The views of a scene show one set of named points, each view turned or mirrored, shifted and resized as a whole, with a little noise and some points left out.

Scene 1
View 1
q_646: [ 22   4  -8   6 -13  -6  11  -4   2  -5  -4 -11   3 -21   8  -5 -21  -6
  -1 -18   3 -14  -7  -7 -16   6  -4 -13 -17  -7 -10  15   3   0   9   7
  17  -5   5   5  13 -22   0   2   0  11   5  -6   6  -4  16   9]
q_979: [ 10  10  -4  16 -10  -1 -17   8  -7   3  -8   1  -1 -18  -4   2 -10 -10
   1 -26   2  -3   4 -22   6  -1 -18  -3  -2  -7  -9   6   5  -7   0  -4
   5 -20  -1  26  18  -7   4   6 -13   7  -3  -4  13   1   2   0]
q_724: [  8   0  -7   8 -13  -8   1   2  -4  -4  -3 -10  -1 -18   5  -8 -11  -5
   4 -18   2  -6  -2 -13  -2   2 -12 -11  -9 -11 -10  13   3  -2   7   1
  11  -8   2  12  16 -11   0   5 -14   6   0   0   9   0   8   5]
q_774: [ 10  10  -5  11 -13   3 -13  10  -4  -2 -11   9   2 -18  -9  13 -19  -7
  -5 -22  -5 -19  12 -16  -5   5   2 -12  -7 -11  -1  -2  -3 -11  10   8
   7 -18   9  19  18  -7   7  -5  -7  -1   1  -4  14  -2   6   6]
q_790: [  7   2  -1   5 -12 -12  -7   2  -1   0   0 -11  10 -11  -5  -4  -1   1
   9 -15  -4  -3   6  -7   5   0  -7 -21 -12 -12  -9   2   7  -6   3   4
  11   0   8   8  13  -6  -6  -1 -17   5  -4  12   7   0   0   2]
q_825: [ 18  -1  -5   6 -11  -8   4  -6  -2  -3   5 -17   8 -14   8 -13  -4 -10
   1 -20  13 -10  -5   2 -12  -6 -13 -12 -16  -6 -13  17   9   1   2   0
  18   1   7   5  15 -25  -1   5  -4   9   1  -9   0  -1  15   2]
q_230: [  7  -2  -5   6 -12 -12  -3  -4  -4  -6   1 -18   8 -11   0 -10  -3  -9
   7 -16   6 -10   1   1 -11  -7  -8 -15 -12 -11  -8  10   3  -2   7  -5
  14   2   8   9  16 -19   2  -3 -18   0   1   3   7   2   6   5]
q_531: [ 15   3  -8  11 -10   3 -13   7  -9   1   5  -4  -2 -17  -1  -3   3 -13
  -7 -31  20 -12   3  -8   3 -13 -20  -3  -4  -3  -8  18  10  -7  -1   4
  10 -12   8  21  22 -20   6  14   3  10  -1 -24   3   3  15  -6]
q_52: [ 14   3  -3   8 -12   0  -5   2  -3  -2  -1  -2   8 -16   1   2 -10 -13
  -7 -21   6 -18   6  -5 -14  -1  -5 -10 -13 -10  -6   6   2  -4   6   3
  14 -10  11  11  16 -18   6   0  -4  -1   2 -12   5  -3  13   4]
q_984: [  5   2  -3  10 -10   1 -21   8  -9   1   2   0   5 -11  -8   1   7 -14
  -4 -26  12 -12  13  -7   2 -13 -15  -7  -4  -9  -5   6   6  -9   1   0
   7 -11  12  22  21 -13   7   4  -9  -2  -3 -13   6   3   6  -4]
q_581: [  9   4   1  10 -14   9  -5  12  -5   2  -3  13   5 -21   5  10 -14 -11
 -15 -24  -2 -11  10 -22  -2  11 -10  -5  -8 -17  -8   0   1  -6   4  12
  10 -23  11  15  14  -2   3   7  -6  -5  -2 -14   5 -10  13   4]
q_125: [ 10   5   0   8 -11  -2 -13   3  -4   0  -1  -1  13 -11  -6   4  -3 -12
  -3 -20   2 -13  12  -4  -8  -3  -6 -12 -11 -12  -5  -1   3  -7   3   0
  11  -8  12  14  16 -12   4  -4 -11  -5  -2  -4   6  -2   6   2]
q_887: [  1   7   1   8 -12 -11 -15   4  -2  -3 -12  -2  12 -10 -14   8 -13   0
  11 -12 -17 -10  15 -11  -3   6   6 -21 -10 -16  -1 -10  -5 -10  11  -1
   7  -7   7  14  13   0   1 -16 -27  -7  -2  22  16   0  -8   9]
q_259: [ 14   6   1   8 -10   1 -18   4  -4   4   3  -1  13 -10  -7   3   4 -12
  -4 -25   9 -11  12  -2  -2  -9 -11 -11 -11  -6  -6   3   9  -9  -2   2
  12  -8  12  15  18 -14   3   2  -4   1  -4 -10   2  -1   8  -3]
q_757: [ 14   0  -1   4 -12  -4  -1   2  -1   0   5  -6  10 -14   3  -3  -2  -6
  -3 -19   4  -9   4  -4  -4   1  -9 -16 -15 -11 -10   7   8  -4   2   9
  15  -3  11   5  13 -12  -3   3  -5   4  -2  -5   0  -5  11   2]
q_254: [  6   1   1   9 -11   4 -19  11  -9   4   6   4   7 -13  -4   3   9 -12
  -8 -27  10  -6  14 -11   9  -8 -19  -6  -4 -11  -8   4  10 -10  -3   5
   8 -13  12  19  19  -6   3  10  -8  -2  -6 -14   2  -1   8  -6]
q_589: [ -2  10   3  12 -15   8 -17  18  -5   0 -16  23   6 -19 -10  24 -24  -5
 -11 -19 -22 -14  23 -29  -1  18   7 -11  -4 -23   0 -20 -10 -14  11  11
   3 -29  11  22  14  12   7 -10 -20 -16  -3   5  18  -9  -2  10]
q_812: [ 11   2   1   7  -9  -6 -13   0  -4   2   6 -10  14  -9  -2  -6   7 -12
   2 -21  10  -5   7  -1  -2 -10 -16 -11 -11  -8 -10   6  10  -4  -2  -4
  13  -2  10  12  16 -15   0   3 -11   1  -4  -4   1   0   6  -2]
q_749: [  9  -3  -3   4 -13   1  -9   6  -6  -2   8  -2   9 -12  -3   1   5 -11
  -8 -22  12 -18  12   1  -6  -9  -7 -14 -11 -12  -4   6   6  -8   3  11
  14  -4  19   9  18 -15   4   3  -2  -4   0 -15   0  -1  14  -1]
q_150: [ 14  14   2  11  -8  -5 -24   1  -1   0 -10  -1  18  -7 -18  10  -8 -11
   4 -19  -4 -15  16  -1 -11  -4   2 -16 -12  -7  -2  -9   0 -11   3  -6
  10  -8  10  18  17 -14   5 -15 -14  -5  -1   7  11   1  -3   4]
q_944: [ 13   8  10  10  -7   5 -25   5  -6  10   8   5  22  -6  -4   3  13 -20
 -10 -28  10  -3  17  -4   0 -11 -23  -5 -11  -9 -11  -4  14  -8 -11  -4
  11 -12  14  17  16 -10   3   6  -8  -6  -9 -14  -3  -6   6  -7]
q_171: [  0   2  -5   7 -14  -6 -10   7  -5  -4  -6  -2   3 -14  -8   3 -10  -1
   4 -16  -7 -12  11 -12   0   2   1 -18  -7 -16  -3  -1  -2  -9  11   6
   8  -8   9  14  15  -2   2  -6 -19  -3  -1   9  13   1   0   7]
View 2
q_589: [ -3 -18  33  -1  -4  37 -22  10 -16   3  38 -13  10 -51   4   8 -11  33
 -20 -16   2   0  16 -24   9  39  -1 -35  13  -9 -27  30 -25  18 -10  27
  12  12 -29  34  -5   0  27  36 -10   5   0   0  -7   4   1 -29]
q_790: [ 16  -2  -7   1  -3  15 -13  -1   4   9   6   5  10  -9  -1 -11 -16  19
  -6   1   7 -14  -1  20 -15   4 -12  -5  -5  16  10 -17  -2 -17  -8  -4
   7   8 -28  26  -4   9 -23  12  -4   2  -3  17   0  -1 -11  -4]
q_825: [ 10  16  -6  -7  -5   0   0 -14   3  13 -26   9  18  10  12 -25   3  17
  -5   8   0   1   0  29   4 -12  11  12   2  27  10  -6  16 -37   2  -4
   1   4  -5   1   4  -3 -52  17  -7  12   5   6  -3   1  -5   8]
q_52: [  3  10  10  -7  -4  14  -4  -8  -8   9  -8  -3  21  -6  10 -20   6  21
 -13   0  -1   7   5   6  16   1  15   4  10  13  -6   9   4 -25  -2   8
   1   3  -6   6  10  -2 -26  27  -8  15   8   0  -5   4   2  -4]
q_531: [  2  15  27  -5  15 -16  13 -26 -12  13 -18  -4  30  -2  18 -19   5  20
 -26  -8  -3   2   3  10  10 -39  -6  15  11   8   2  12   9 -48 -13   2
  -1  15  -9  14  14  -2 -31  14  13  26  15  -5   9   6  -1  -5]
q_230: [ 20   8 -11  -2  -7  16  -3   6   9  11 -10  12  15   1   0 -23  -8  20
 -14   6   0   3   4  23   1   1  12   8   2  20  16 -18   7 -25  -7  -2
   1  11 -16  19  -4   4 -39  15  -6   6  11  13  -1   5   2   8]
q_171: [ 10  -4   5   0 -10  23 -13   8  -5   8  16   4  14 -24   0  -8 -15  24
 -21  -4   5  -4   5   6  -4  16   2 -10   8   5   1  -2 -10  -7 -13   4
   7  16 -28  31  -8   9  -9  19 -12   5   4  12   1   6  -5  -8]
q_125: [ 10   1   8  -2   4  24  -7  -2   1   7   2  -7  16  -7  -1 -18  -2  22
 -12  -3  -1   2   5   2   9   3   2   3   1   8  -2  -2  -1 -22  -9  10
   1   5 -12  18  12   6 -12  21   2  12  11   5  -3   3   3  -8]
q_774: [ -6   2  20  -1  -4  20 -10  -1 -21   7  17  -8  18 -26   5  -9   0  27
 -31  -8   1   3  12  -7  15  10   6  -8  18   0 -13  17 -11  -9 -12  10
   4   8 -16  19  -2   2  -4  26 -15   8   3   2  -1   4  -5 -19]
q_979: [ -3   5  27  -2  22  -8   4 -10  -6   7   3  -2  14 -22   7  -8  -6  32
 -27  -9  -7  -2  19   5   6 -17 -17 -13  11   7   4   8  -2 -15 -15   9
   7  15 -18  27 -14 -11 -17  15  10   4   9   3   4  -5  -1 -14]
q_812: [ 17   3   3  -2  12  11  -1  -9  10   9 -10  -4  16   4   1 -21  -4  20
  -3   0  -1  -4   1  15  -1 -13  -8   9  -8  16   9 -13   6 -33  -9   2
   1   6 -13  19  13   5 -25  14  12  14  11   7   0   1   3  -2]
q_150: [  4  -1  -5   5   9  44 -11  13  -2   1  20 -15  10  -5 -23 -24  -2  29
 -25   0  -5   1  15  -5  17   8   0   7   4   3   1 -21 -12 -14 -18   8
  -1  -6  -6  20   6  11  -3  20  -5  -1  10  15  -5  -3   4 -17]
q_254: [ 13  -2  30  -4  17   1   2 -20   0  10  -3 -11  23 -10  14 -11  -5  21
  -9 -12   0  -5  -2   1  -2 -21 -17   2  -2   3  -4   9   1 -35 -13   9
   3  14 -20  27  20   6  -8  16  22  26  12  -4   4   7   4 -10]
q_887: [ 10 -10  -8   4  -6  42 -21  23   1   4  30  -1   4 -27 -17  -8 -18  29
 -22  -1   3  -5  13   2  -2  31  -2 -15   4   5   4 -17 -18   8 -15   7
   6   8 -28  34 -15  10  -1  19 -14  -8   2  21  -4  -1  -3 -13]
q_724: [  7   9   5  -5  -5  -3  -2  -5  -1  13  -8  13  15 -14  13 -11  -9  23
 -16   1   1  -1   7  22  -3  -2   4  -8   9  20   9   2   5 -17  -3   0
   7  16 -21  19 -15  -7 -37  16  -8   5   4   8   1   1  -6   2]
q_757: [ 10   4   2  -4  -6   9 -10 -15  -2  11 -10   1  17  -2  12 -15  -2  16
   1   1   6  -7  -4  17  -3  -1   2   2  -2  18  -1   2   6 -28   2   1
   5   4 -14   8  12   4 -29  20  -6  15  -2   6  -2   3  -8  -2]
q_749: [ 15   5  13  -5  -6  17  -4 -12  -6  12  -9  -5  28   0  13 -20   0  14
  -8  -4   5   1 -10   7   6  -6   9  15   2   6  -7   6   4 -41  -7   3
  -3   9 -14  14  28  14 -18  21   1  29  11  -1   1  14   0  -2]
q_259: [  8   3  13  -2  13  15  -2 -13  -2   7  -2 -13  19  -1   2 -20   1  20
 -11  -5  -1  -3   1   3   7 -16  -8  11  -1   7  -2  -2   1 -36 -13   6
   0   2  -8  15  21   7 -14  18  10  18   9   3   0   2   1 -11]
View 3
q_944: [  0 -12 -28 -27   3  16 -41 -28   8   1 -25   4  -4   1 -13 -16 -25  13
  17   4   2  23 -23 -18 -38  20   2   1  19  13   8  -9  -1  -8   3  33
   6  -6  12 -11  -5  17  29   1 -10  -7 -21   4   9  -7 -36  15]
q_589: [ -9  44  76 -26   7  41 -44   7  -8  21  -7  20 -13 -10  13 -35  37  16
   4   8  11 -14  -7  -6   6  41 -25  17  30 -11   8   5 -52  20 -14  -6
  12 -26 -13  -7   0  20  31  17  -9   4 -16  13  -7 -39 -28  40]
q_531: [  1  -2 -33   2   1  10 -22  -6 -26  -2 -35  21   2 -12   3 -16 -66  -1
  19  -3  13  -1   8 -25 -23  13   2   3  31  20  21 -24  18 -16   6  33
  -1  20   4   2  13  15  18  -8  -3  -4  -3  14  -3 -25 -17   5]
q_150: [-14  22  15  -7   7  19 -18 -22  -8   1  -7   1 -17 -12  -2 -23   4   0
  20  17   9   6   0 -16 -20  35  -5 -14  18 -15  -7  12 -23  21   4  30
  11 -15 -19  13 -12  39  22   1 -23   8 -13   6 -13  19 -11  11]
q_724: [ -1   8  16   2  -6  -7  -2   1 -29   2 -17  14 -14 -11   1 -22 -35 -18
   4   0   0 -15  15 -31   0  11   6   0  25  31 -11  -4   5   5  18  10
  10  -6  -2   8  15  20  30   2  -4   7   5  27  -6 -10   0  22]
q_254: [  1   0 -16 -19  -1  16 -33 -14  -7   7 -28  18  -3  -8  -1 -15 -29   6
  16   5  12   6 -10 -24 -23  17  -3   5  26  18  20 -14   4 -14  12  19
   1  -4  10 -14   7  10  30   6 -15  -9  -8   8   4 -27 -29  12]
q_757: [ -8  -2  -3 -11 -12  -8 -22   1 -21   0 -17  13 -27  -4   6 -18 -29  -8
   1  -1  -6  -4   9 -20 -16  18  13   1  14  24  -6  -4   6   8  24  13
  10  -1  11  -7   9  28  25  -6  -5  -3 -14  30  -8   1 -13   9]
q_790: [ -4   7  12 -11 -12  -5  -2  -8 -18   8 -13   8 -24 -12   3  -9 -10 -16
   5  13  -2  -4   8 -34  -8  20  12 -11  17  20  -8   7   5  17  34   7
  13 -29   2  -5   7  22  38   8 -26   0   2  23  -4   9  -7  13]
q_812: [ -4  -6 -19 -10  -4  -4 -15 -20 -10  -1 -19   6 -16  -6  -9 -16 -31  -6
  13   6   2   7  -3 -27 -23  13   6  -8  18  22  -6  -2  10  -3  23  25
   7  -7   6  -2   2  26  30   1 -15  -1  -7  15   0   9 -11   8]
q_581: [ -4  11  27 -19  -3  18 -44  11 -17   8 -22  21 -12  -4   9 -29 -18   8
  -1  -7  -2  -9   0 -11  -9  24  -6  20  26  18   8 -14 -19   4  -6   5
  10   2   5  -9  13  16  24   0  11  -2 -19  25  -3 -40 -29  30]
q_171: [ -9  26  34  -7  -4   8 -12  -4 -21  10 -10  16 -20 -15   8 -22   4  -7
   9  11  12 -15   7 -24   0  25  -7  -2  22   8  -1   7 -12   9  22   2
   7 -20  -9  -3   5  27  32  12 -22   3   1  18 -10  -7  -6  16]
q_984: [ -3   7 -16  -7   5  15 -24 -18 -13   3 -24  17  -2 -12  -2 -20 -30   4
  23   6  20   1  -5 -23 -20  17 -10   0  27  10  16 -10   4 -18  11  26
  -2   2  -1  -3   3  20  26   6 -18  -3  -4   4  -2 -15 -17   7]
q_774: [-10  30  33  -5   3  25 -27   5 -24   8 -15  20 -12 -14  15 -27  -8   3
  11   6  11 -14  11 -12  -5  34 -11   6  27  -5  10  -4 -24  13  -5  14
   9  -1 -13   4   5  27  20   0  -7   3 -11  17 -15 -22 -17  19]
q_230: [-11   5   1   3  -5 -17   0 -15 -22  -5  -9   6 -25  -9  -6 -25 -26 -17
  12   5   5  -9  10 -28  -8   9   2 -10  16  27 -21   7   8  -2  32  18
   6  -2  -2   9   5  36  28   2 -12   8   1  21 -11  19   9   7]
q_646: [-12   5  12   9 -11 -14 -10  15 -40  -8 -16  13 -29  -7  11 -27 -45 -19
  -4  -8 -14 -19  32 -19  -5  19  16   3  18  24 -19  -7   1  20  11  16
  15  15   0  13  15  37  15 -18  14   8 -12  41 -19   3   2  16]
q_979: [  9  12  14  -4   6  22  -9  -8 -19   8 -26  11   8 -15  -4 -17 -36  -7
  15   5   5  -2   3 -31  -9  21   0  -1  38  14   8 -13  -5   8  -7  21
  11 -15 -12  14  10   4  30   6  -9   7   5  10   4 -30 -19  31]
q_887: [-12  34  53 -11   0  12  -5 -12 -12  12   1   5 -24 -16   3 -23  28  -8
  10  19   8 -10   4 -24   1  32  -7 -11  19  -4 -14  20 -26  26  19   4
  14 -37 -17   5  -6  33  37  16 -31  11   1  14 -10  11  -3  22]
View 4
q_581: [ 23   4 -10   5   0   2  -9 -18  -9  -8   9 -10  13   2  -2   9   1   4
   8   8   6   2   2  -1  19 -17  -5   7  -2  13   4  22 -13 -17  -4   3
  13  18 -11 -21  -8  12   8   9 -12   6 -16  -1  -6  25  -4  10]
q_254: [ 19  -7 -13   6  19   6   4   4   7  -1   0   3   2 -12 -16   6   2  10
  18  17   2   3  -3   4  -2 -12   4   2  -9  14  -1  15   6 -11   2 -12
  13  12 -11 -17 -21   3  10  -3  -7   8 -25 -21  -7  18 -13   5]
q_825: [  9 -36  -1  11  17  13  20  -5  -1   2 -23  11   3 -24  -3  -5   2   9
 -11  11  -2   9 -26   7  15 -20   2 -22 -11  10  15  24  -6   0   1  -7
  17   6 -17  -5 -18   3  -4  20  -5   9   9 -14 -29   3  10  10]
q_979: [  7  13  10   4  18   2   2   0  -5  -2 -10   2  19  -8  -2   8  -3   7
  -1  14  -5   7  -8  11   1  -8   6  10 -12  11   7  22  -8  -3  -9 -14
  14  18 -11 -15 -11   2  13 -11 -10   7  -6  -3  -2  16 -20   7]
q_812: [ 15 -21  -5   9  23   9  14  10   5   3 -14  10  -7 -20 -13   4   6   6
   0  11  -4   5 -14  13   3 -12   2 -12 -10  11  16  12   5  -5   4  -9
  13   7 -18 -11 -13  -1   8   5  -1   4  -6 -18 -19   4  -6   0]
q_259: [ 18 -13 -10   3  17   9   7   5   2   2  -6   7  -2 -11 -12   2   9   1
  10  11   2   2  -5   8   8 -17   0  -8 -11  14  11  10   8  -7   8  -7
  18  12 -15 -10 -14  -3  13   0  -9   5  -7 -26 -12   9 -10  10]
q_790: [ 11 -18   5   9  13   2  11   2   2   2 -19  -2  -7 -20  -6  11  -7   6
   3   0 -10   3  -5  18   5 -20  -7  -6 -10  10  23  -2  -6  -9  -5  -8
   9   6 -21 -10  -5  -2   3   3  19   3   7   5 -23   6 -22  -3]
q_171: [ 17  -4   2   3   2  -4   0  -7  -1  -2  -9   0   0  -6   2  10  -3   1
   6   2  -8  -4  -2   2   6 -13  -7  -1  -6  12  20  -4 -10 -11  -2   1
  13  16 -19 -12   1   0  -1 -11  13  -6   9  13 -18  16 -27   4]
q_887: [ 18   6   9   2   2  -9  -3   1  -4  -1 -11  -1  -8  -2   4  18   4  -7
  -1  -7 -13  -7   4  12   9 -10 -13  -1  -5  10  37 -17  -8 -11  -2   7
  12  17 -25 -11  17  -6   9 -16  19 -14  19  20 -16   9 -38  -2]
q_52: [ 19 -15  -7   4   6   8   4 -11  -4  -2  -6   8   6  -6   0  -1  10   0
  -3   9   2   2 -13  -4  19 -16  -1 -12  -6  13  14  17  -6  -7   6   3
  21  16 -16 -10  -8   4   2   7 -12   1   4 -12 -17  11   1  15]
q_749: [ 23 -29 -19   5   8   9   7  -7   6   0  -2   7  -4 -11 -10  -2   6   4
  14  12   4  -1  -8  -6  10 -19  -2 -15  -7  15   7   8   4 -10  12   0
  20  12 -15 -10 -18   2  -2   5  -5   2  -6 -21 -21  13  -3  13]
q_984: [ 18  -8 -10   3  19   5   6   5   8   0  -4  11   2 -10 -10   2   6   6
  12  18   0   0  -9  -1  -4  -7   7  -3 -11  15   4  11   6  -6   8  -9
  18  16 -11 -13 -19  -1   6 -13  -8   1 -12 -20 -10  15 -16   9]
q_150: [ 20   3   2  -3  10   2   1   9  -4   2 -10   9  -4  -1  -4   8  17 -13
  -1   0  -4  -5   2  11  13 -12  -8  -9 -10  11  33  -9   6  -5   9   4
  20  19 -22  -7   9 -11  21 -16  -4  -9  16 -11 -11   1 -25  10]
q_757: [ 17 -25  -6   8   9   9  10  -7  -1  -1 -12  -2  -1 -15  -7   4   0   5
   4   4   1   4  -7  10  16 -25  -6 -10  -8  11  15  12  -5 -11   0  -4
  13   6 -18 -10 -12   4   3  16   2   8  -1  -9 -21   9  -3   6]
q_724: [  8 -15   7   9  11   3  10  -9  -3  -2 -18   3  10 -17   4   4  -7  11
  -9   9  -7   6 -19   5   7 -13   2  -5  -9  10  14  19 -16  -5  -8  -7
  12  12 -16 -11 -11   6  -6   6   5   4   7   8 -21  13  -7   5]
q_531: [ 10 -17  -7   4  21  12  12  -4   4  -1  -9  11  17 -15  -8  -8  -1  13
   9  23   4   8 -17  -3   1 -15  12  -6 -16  14  -8  29   2  -1   4 -16
  20  14  -7  -9 -34   3   2  -2 -19  14 -12 -30 -11  17  -2  19]
q_125: [ 21 -10  -6   4  10   4   3   1   0   0  -5   6  -3  -7  -6   6  10  -2
   2   7  -1  -1  -6   4  11 -12  -3  -8  -6  12  19   6   1  -8   6   1
  16  15 -18 -12  -4  -1   9  -2  -4  -4   0 -11 -15   8 -11   6]
q_646: [  9 -25   6   6   3  10  11 -23 -13  -4 -21   2  15 -13   9  -5  -1   4
 -15   3   0   8 -20   3  28 -27  -5 -17 -10   9  19  23 -19  -3  -4   1
  19  12 -18  -4 -10   6  -6  22  -5   8  21   0 -27   8   8  19]
q_944: [ 24  -6 -17   6  25  11   4  17   5   2   3   5  -9 -11 -23  10  16   2
  10  14   5   4  -1  16   5 -10   2  -3  -7  12   9  16  16 -11   8  -9
  12   8 -14 -19 -12  -1  26   3 -16   7 -29 -35  -5   7  -5  -1]

Which points are out of place in each view (at most two, in the order of its rows)? Write - if all are in place.
view 1 -> -
view 2 -> q_150
view 3 -> -
view 4 -> q_757
